Points on a hilly landscape, in no order, each with its height.
A ball rolls from a point to whichever of its 2 nearest points has the largest drop for the distance, and stops where none of them is lower. Distance is the straight distance between rows; heights are no part of it.
J57 h=1.84: [114 134  91 109 116 119  70  84  81  87  99 113 110  79  84 133  73 137
 110  53 102  76 110 125  94 136 103  71]
J231 h=5.85: [119 102 111 108 144  41 130 141  95 119  80 107 120 124  94  85  73  87
 113 121 123 100  89  95 122  95  91  71]
J251 h=3.61: [ 89 132 133  94 108 146  99 128 112 105 115 113  78  89 124  82 100  98
 103 107 148  98 124 101 112 123  83 112]
J280 h=4.36: [ 75 102  58  86  96 111  96  90 124 109  99 101  86  86 112 101 129 128
  71 101  99  90 102 111  40  99  95 122]
J564 h=2.90: [ 90 106  87  78 105 108 107 110 112 108 128  91 104 116  90 109  64  87
  83  96 119  96  74  94  51  67 102  85]
J463 h=1.38: [ 91 129 113  84  97 127  50  67 104  88 121  92  95  82  87 134 108 132
 103  56 103  86 127 116  94 118 100  75]
J263 h=4.05: [ 91  80  30 101  74 111 131 104 120 104  94 123  90  86 109  88 114 111
  58 116  95 104  76  87  28 107 107 102]
J919 h=3.29: [ 81 113 147  89 102 157  78 108  89 105 122  95  88  63 125  98  93  70
  81 115 126 107 128  71 128 127  93 105]
J535 h=2.27: [ 68  86 106  94  78 111  52  62  86  81 126  97 104 105  80 100 104  58
  86  76  93  95  87  94  77  65 108  97]
J548 h=3.36: [ 96  62  47 103  95  78 139  95 128 112  69 112 113  80  91  85 120 122
  65 172  73 102 118  74  82 104 103 102]
J939 h=0.18: [ 44 125 113  93 109 129  85 114  96 129 118  69 109  80 112  97 124  74
 108  97 140 113  96  76 124  70 118 106]
J916 h=0.90: [ 78 127 117  80 102 139  56  54 109 106 124  56 120  62  93 124  99 118
  94  91 101 110 122 113 102 111  85  67]
J189 h=2.93: [138 113 114 118  90  99 135 107  99 106  69 111 101 108  95  66 122 104
  95  98  81 121  97 126  98 143 106 140]
J264 h=5.65: [143  58 105 137  98  64 132 127  98  78 101 123 101 130 132  83  92 103
 125 120  67 110  77 106 140  89 100 123]
J924 h=3.68: [115 105  40 102  88 113 123  82  99 103  83 126  79  63 118 118 104 127
  83  95  77 111  95  95  72 125 120 126]
J121 h=5.19: [100  89 105 135  91  98  80 104  82  21  99 108  84 144 109  63 118  91
 101 104 127 110 114  84 153  94  81 128]
J367 h=2.94: [ 75 111 161  84 107 141  79  82 121 116 124  70  97  81 132  95 110  69
 107 122 128 132 129  94 141 126  69 123]
J911 h=4.29: [121 109 107  92  83 107 159 131 116 104 108  80  93 108 104 125  53  83
 112 112 119 132 101  80  88 110  95  73]
J330 h=6.25: [112  85  97  86 123  98 115 102 108  98 118 121 105  73 120  79  97  96
  56 155  91  80 128 103  77 116  81  98]
J509 h=4.63: [ 88 105  98 131 109 137  82 100  58  38 111 122 103  90 108 129 108 109
  85  91 121  88 124  65 153 123 115  87]
J124 h=5.22: [111  92  89  93 123  60 116  97 117  94  90 110 122 127  93  94  83  96
 107 112  90 114  79 123  90  81 108 100]
J457 h=2.96: [ 99 121 126  92  87 103 119 121  79 115  72  83 102 110  70  99  80  68
 112  85 114 122  84 108  88 114 109  87]
J700 h=3.10: [ 93  82  95  64  51 123 117  86  99 121 115  92  81  81 109  95 123  99
  58 119  75  91 124 101  74 122  81 107]
J298 h=1.36: [ 58 100  91  75 104 107  89 113 140 133 127  93  96  69 152 109 100 111
 127 100 138  68 109  82  95  61  96  90]
J56 h=3.17: [115 123 130 135  59 108 145 140  96 108  52  87 102 127  81  85  87  82
 129  77 109 120 104 102  92 122 100  68]
J732 h=4.00: [111 102  61  93 131  96  92 102 139  95  95 134 102  76 138 131  96 158
  99 108 108  76 103 108  93 101 110  89]
J846 h=4.92: [114  92 112  87 104  87  76  49 132  81 105 104  87 112 106 104 109 120
 117  63  72  86  96 118  95 101  78 132]
J598 h=6.02: [108  90 115 101 124  74 113 123  88 110 120  92 112 133  99  82  80  81
  98 135 125  83 115  98 115  84  80  94]
J750 h=2.48: [128 105 118 102 125  88  97 102  84 110  61 137 101 100  76  59 104  98
  99  94  89 103  89 131 100 131 102 124]
J238 h=4.91: [ 95  79  66  99 131  72  87  95 121  75 102 136 110 139 109  89 108 122
  87  98 100  97  80 118  82  74 112 123]
J28 h=5.60: [113  92 118 118  87 110 103 107 111  64  42 123 110 126 121  83 102  85
 132  91  84 122  71 100 138 109 102  97]
J980 h=5.58: [123  88  90 133  95  69 109 107  64 104  94  92 123 123  57  63  97 108
  78 134  73  84 118 126  63 105 109  68]
J831 h=4.12: [ 88 128 100  99 123 124  99 121  60 113 125 109  67  81 107 149  75 108
  94  72 137  85 101 100 105 114 115 127]
J8 h=2.78: [ 67  96 110  77 103 106  72  64 116 102 138  65 135  86  95  96 116  94
  84 126 117 106 121 105  84  63  84  87]
J203 h=4.33: [124  86  90 101  73 118 142  93 113  77 104 120  84 103 124 135  62 101
  97  93  68 133  83  76  92 118 118 120]
J888 h=4.06: [138 109  50 105 100 108 135 117 107  80  90 137  89  89 131 143  70 137
  92  82  82 117  75  87  92 127 121 120]
J961 h=4.48: [112  99  66  87 130  85  91 109 114  95  97 138  99 103 116 125  84 140
 108  77 112  96  66 117  87  82 115 102]
J219 h=0.23: [125 107  95 132  64  80  99 117  81 116  72 108  70  97  95  91 124 137
 124  47  62  84  94 119  85 114 131 111]
J802 h=5.66: [153 108 102 100 133  45 141 126  98 120  78  86 116 106  90 106  66 112
 138 107  99 107  86 115 126  85 105  75]
J762 h=2.43: [127  94 100  97 121  95  70  74  99  81  91 144 109  97  93  84  90 106
  83  90  66  56 107 117  79 124  93  90]
J68 h=2.67: [ 76 127 125  97  72  93  90  90  94 117  60  67 136 112  53  92  84  70
 131  72 106 114  86 111  92  95 109  57]
J618 h=5.70: [ 96 101 117 112  93  64  95  96 103  67  51 104 118 156 106  65 110  69
 135  92 117 115  71  89 149  84  86  99]
J526 h=2.55: [115  90  85 109 106  60 110  85  94 100 100  63 134 104  57 117 103 119
 105 124  88 114 126 101 126  76 105  78]
J13 h=2.83: [ 82 105 110  85  83 132  83  79  88 105 133  93  90  82  98 112 107  88
  65  97 100  98 114 103  65 112  92 104]
J554 h=2.49: [ 80 111  77  63 100  72 113 122 104 161 110  80 102  99  91  98  82  86
  99 101 127  79  76 119  57  59 101  90]
J882 h=5.69: [124  87  95 139  83  91 104 103  67  81 116 111  98 131  76  73 110 108
  68 111  61  71 119 109  81 123 103  92]
J180 h=2.26: [ 87  84 121 100  92 101  72  54  91 102  78  94 123  88  54  82 119  78
  78  87  58 114  85 116  83  90 101 110]
J316 h=3.74: [ 88  87 117 141  78  70 124 145  83 130  94  79 105 116  77  76 127  84
 107 129 116  88 119  73 124  85  85  75]
J652 h=1.48: [ 71 133 126  88 134 119  88 108 105 126  82  90 112  78 127  92 119  78
 133 105 141 111  79  91 153  84 101 106]
J297 h=2.33: [ 58  71  97 100  73  86  97 115 118 102 129  99  78 131 127  94 126  76
 102 110 122  86  90  67  79  39 102 108]
J914 h=3.72: [ 87  78  36 119  81  80 140 111 126 138  59 107 100  79  98  77 128 116
  78 125 100 105  94  76  52 100  97 103]
J501 h=2.98: [ 94  74  77 108 104  79 118  96 116 103  89  86 124  88  87 105 126 134
  88 156  95 108 129  83 108  95 101  96]
J71 h=5.47: [148  92  98 137  99  49 127 124  85  75  80  96 119 126 100  96  75 109
 131 105  80 118  84 121 127  97 110  87]
J769 h=6.14: [122  89 105  85 109  98 129 130  98  95 117 114 110 122 104  72  66  88
  65 144 109  89 120  99  82 123  76  76]
J761 h=3.90: [114 118 104 105 104 124 116 124  89  81 123 120  74  90 117 133  70 104
 104  94 116  94 106  98 105 121  97 104]
J179 h=1.40: [ 81 102 130  83 121 122  33  41 101  94 128  77 123  67 105 109 110  82
  90  81  85 105 116 110  98 112  77 110]
J314 h=2.34: [ 70 101 104  81  89 100  94 132 121 125 135 101  61 125 148 106 101  87
 127  91 137  67  88  81  94  53 110 107]
J938 h=2.12: [111  98  88 122 111  59  86 101  76  90  87  80 113 113  58 110 117 117
 126  84  94 107  99 110 131  83 109  72]
J569 h=2.23: [105 131  92 114  99 145  80  92  77 104  94 105  91  45  81 127  96 124
  81  63 104  90  99  99  80 143 115  80]
J568 h=4.17: [100  74  99 131  51  97 107 109  75  71  91  86 104 111  86 115 100  79
 130  88  69  98 100  64 132  91 109  66]
J718 h=3.31: [120 100  79 110  93  97 123 104  96 105  80 119  66  91 105  97 115 132
  86  98  74 116  98 108 107 118 131 147]
J282 h=4.57: [ 72  97  89  71  75 106  93  84 128 120 114  84  76  83  96 107 126 131
 100  99 103  81 125 105  78  78  83 107]
J54 h=2.46: [ 70 127 152  78 137 109  73  95 122 129 112  77 121  81 122  67 105  75
 122 123 142 126 115 107 135  98  74 118]
J446 h=6.39: [126  69 101 102 132  92 105 102 115  97  95 132  99 101 114  75  93 101
  85 144  81  83 108  87 109 116  98 113]
J350 h=3.92: [ 81 139 114  88 113 131  98 110 105  97 130  82  82 121 114 111 106 106
 110  93 157 124 113 107 130 104 101 126]
J721 h=1.10: [ 50 114 109  89 113 111  85 106  98 120 134  62 105  95 105  89 120  73
  81 128 134 123 110 100 107  59 110 145]
J376 h=3.67: [109  96  76  69 103 127 118  61 114  93 119  99  88  58 119 139  85 124
  60 118  74 117 115  88  94 122  87 121]
J785 h=1.58: [104 104  89  85 112  91 112 109 104 144 109  85  77  71 101 128  98 104
 117  96 103  96  95  99 102  86 106 117]
J771 h=4.75: [ 97  93 107  74  94 107  65  65 127 104 118  86  80  90 106  96 146 128
 113  76  90  83 125 128  93 106  75 124]
J962 h=4.34: [ 85 102  91 127 116 118  88 125  40  82 132 115  84  92  94 137  97 102
  92  88 127  69 120  75 125 106 120 117]
J610 h=2.56: [102 120 105  80  99 127  88  78  60 121 119  81 104  58  72 133  76  97
  73  79  96  93 102 125  87 127 104  91]
J243 h=5.42: [107  69  85 105  87  69 108  91 101  98 100  95 123 135  70  86  96  83
  92 118  75  96  84 104  73  86 101  75]
J266 h=5.80: [119  71  71 117  70  93 107  84  79  71 123 107 118 121  81  78  94  88
  45 121  43  79 106  92  59 121 104  69]
J240 h=0.91: [105 105 103 154  69 108  87 122  57  78  62 118  86 112  72  88 112 125
 118  54  77  76  98 114 108 118 129 106]
J468 h=0.96: [114  94  90  99  84  92 111 119 101 135  77 107  62  85 106 110 110 106
 120  67  84  85  75  99  67 105 115 108]
J288 h=5.10: [118  90 120  97  94  86  74  83 109  82  84 128  76 127 124 113 108 102
 131  48  61  87  68 111 124  93  96 134]
J337 h=2.07: [ 76 122 103  68 108  87  90 103 113 164 105  50 101  79  92 113  87 108
 123  82 115 106  81 125  83  70  96  97]
J73 h=3.38: [ 95  89  82  67  84 134  99  58 117 100 120  97  75  68 122 117 134 126
  61 107  73 102 133 110  90 139  78 142]
J158 h=3.01: [125 106  76 110 140  77  82  82 115  79  86 132 129  83  81  94 108 140
  82 108  73  82 111 122 110 109 108 102]
J902 h=4.11: [118 121 101  89 114 110 112 110 109  94 125  81 104 103 106 134  73 105
 113 107 111 111 116  98 111 111 102  70]
J95 h=3.97: [101  62 112 124  69  66 114 107  92 113 100  85 108 112  73  97 127  78
 116 112  80 105  99  71 135  81  98  79]
J257 h=3.33: [117 118 130 133  65  85 125 156  65  95  77  89  88 153  87  75  79  75
 137  88 116  92 107 109 102 106  90  76]
J486 h=1.77: [ 98  94 121  99 137 113  58  85 103  94  83 139 112 108  90  78 103  94
  88  89  88  82  85 122 104 105 104 116]
J868 h=2.68: [ 92  87 110  84  98  98  82  65  94  86  97 109 102 124  71  99  96  71
 101  83  79 124  67 113  87  84 102 120]
J965 h=2.25: [ 55  92 107  59 101  99  79  87 135 149 123  66 122  60 128 106 110 102
  96 126 121  88 121  86  91  68  79  83]
J322 h=5.45: [105  83 114 113 124  72  90 110  94  59  76 128 103 144 109  53 111  73
 115 124 122 103  92  90 142  91  75 113]
J356 h=3.53: [105 118 123 117  89  89 129 154  75 123  97  79  90 118  86  76  97  90
 132 106 140  93 117  83 130  98  97  78]
J940 h=3.48: [122  95  76  59 111 107 140  80 131 100 117  97 107  82 114 113  56  99
  74 124  84 135  96 105  71 111  88  95]
J291 h=5.35: [125  99 127 110 121  95  90  88 102  75  57 130  88 117 124 101 127 106
 141  83  73  98  66 104 164 109  94 127]
J284 h=4.35: [120  85  99 115  69 107 132 123  89  85  88  99  84  96 103 130  58  82
 124 106  61  98  77  63 116  95 126  69]
J678 h=4.95: [115 101  98 130 107 109  85 104  86  26 107 117  83 125 115 106 124 118
 115 102 118 102 130  72 169 110  89  94]
J951 h=2.17: [ 64 109 112 110  97 100  62  94  86  91  80  96 138 114  55  72 113  73
 114  71 124  98  91  88  91  78 112  56]
J523 h=4.45: [136 105  95 109  59 115 163 122 106  83  85  95  85  98 123 125  53  98
 119  97  85 141  86  70 102 120 127  84]
J305 h=3.21: [105 112  91  63  99 106 135  95 125 102 118  91 110 118 106 119  36  75
  81 112 112 131  62 109  51 102  83  87]
J579 h=1.82: [ 79  89 141  92 105 125  51  45  81 108 105  85 114  65  78  84 115  45
  82  94  56 104 109  98 110 103  83 109]
J807 h=1.73: [ 60  92 113 105  94 111  88  94  92 103 133  82  87 123 108  86 117  62
  78  92 118 102  95  91  76  56 104 127]
J128 h=3.51: [109 104  72  84 148  96  63  81 114 112  97 114 114  57 105 116 102 140
  90 108  95  70 105 124  85 104 104  99]
J832 h=4.22: [ 77 111 111  94  90 121 106 110 127  98 102  91  76 149 109  84 140 105
 107  84 142 130 105 115 101 100 102 145]
J112 h=1.27: [ 82 100 100 107 118  83  70  96  88 108  79 101 120  87  81 101 114  95
 125  80 110  89  69 105 112  64 113  71]

Two balls start at each pair of points below. Name the first point that both come to, or write -.
J288 / J568 -> J112
J284 / J28 -> J112
J266 / J882 -> J243

For each start below, name the point where the ball stops.
J980 -> J486
J203 -> J486
J291 -> J112

Call two points neighbours if one is among the 2 nearest of the other. Go from one point of each pair to the other, from neighbour to neighbour, staying as low as possible. Name the highest point that can't be avoided.
J916 / J112 -> J882
J298 / J916 -> J868
J112 / J761 -> J523
J916 / J219 -> J376
J939 / J298 -> J314
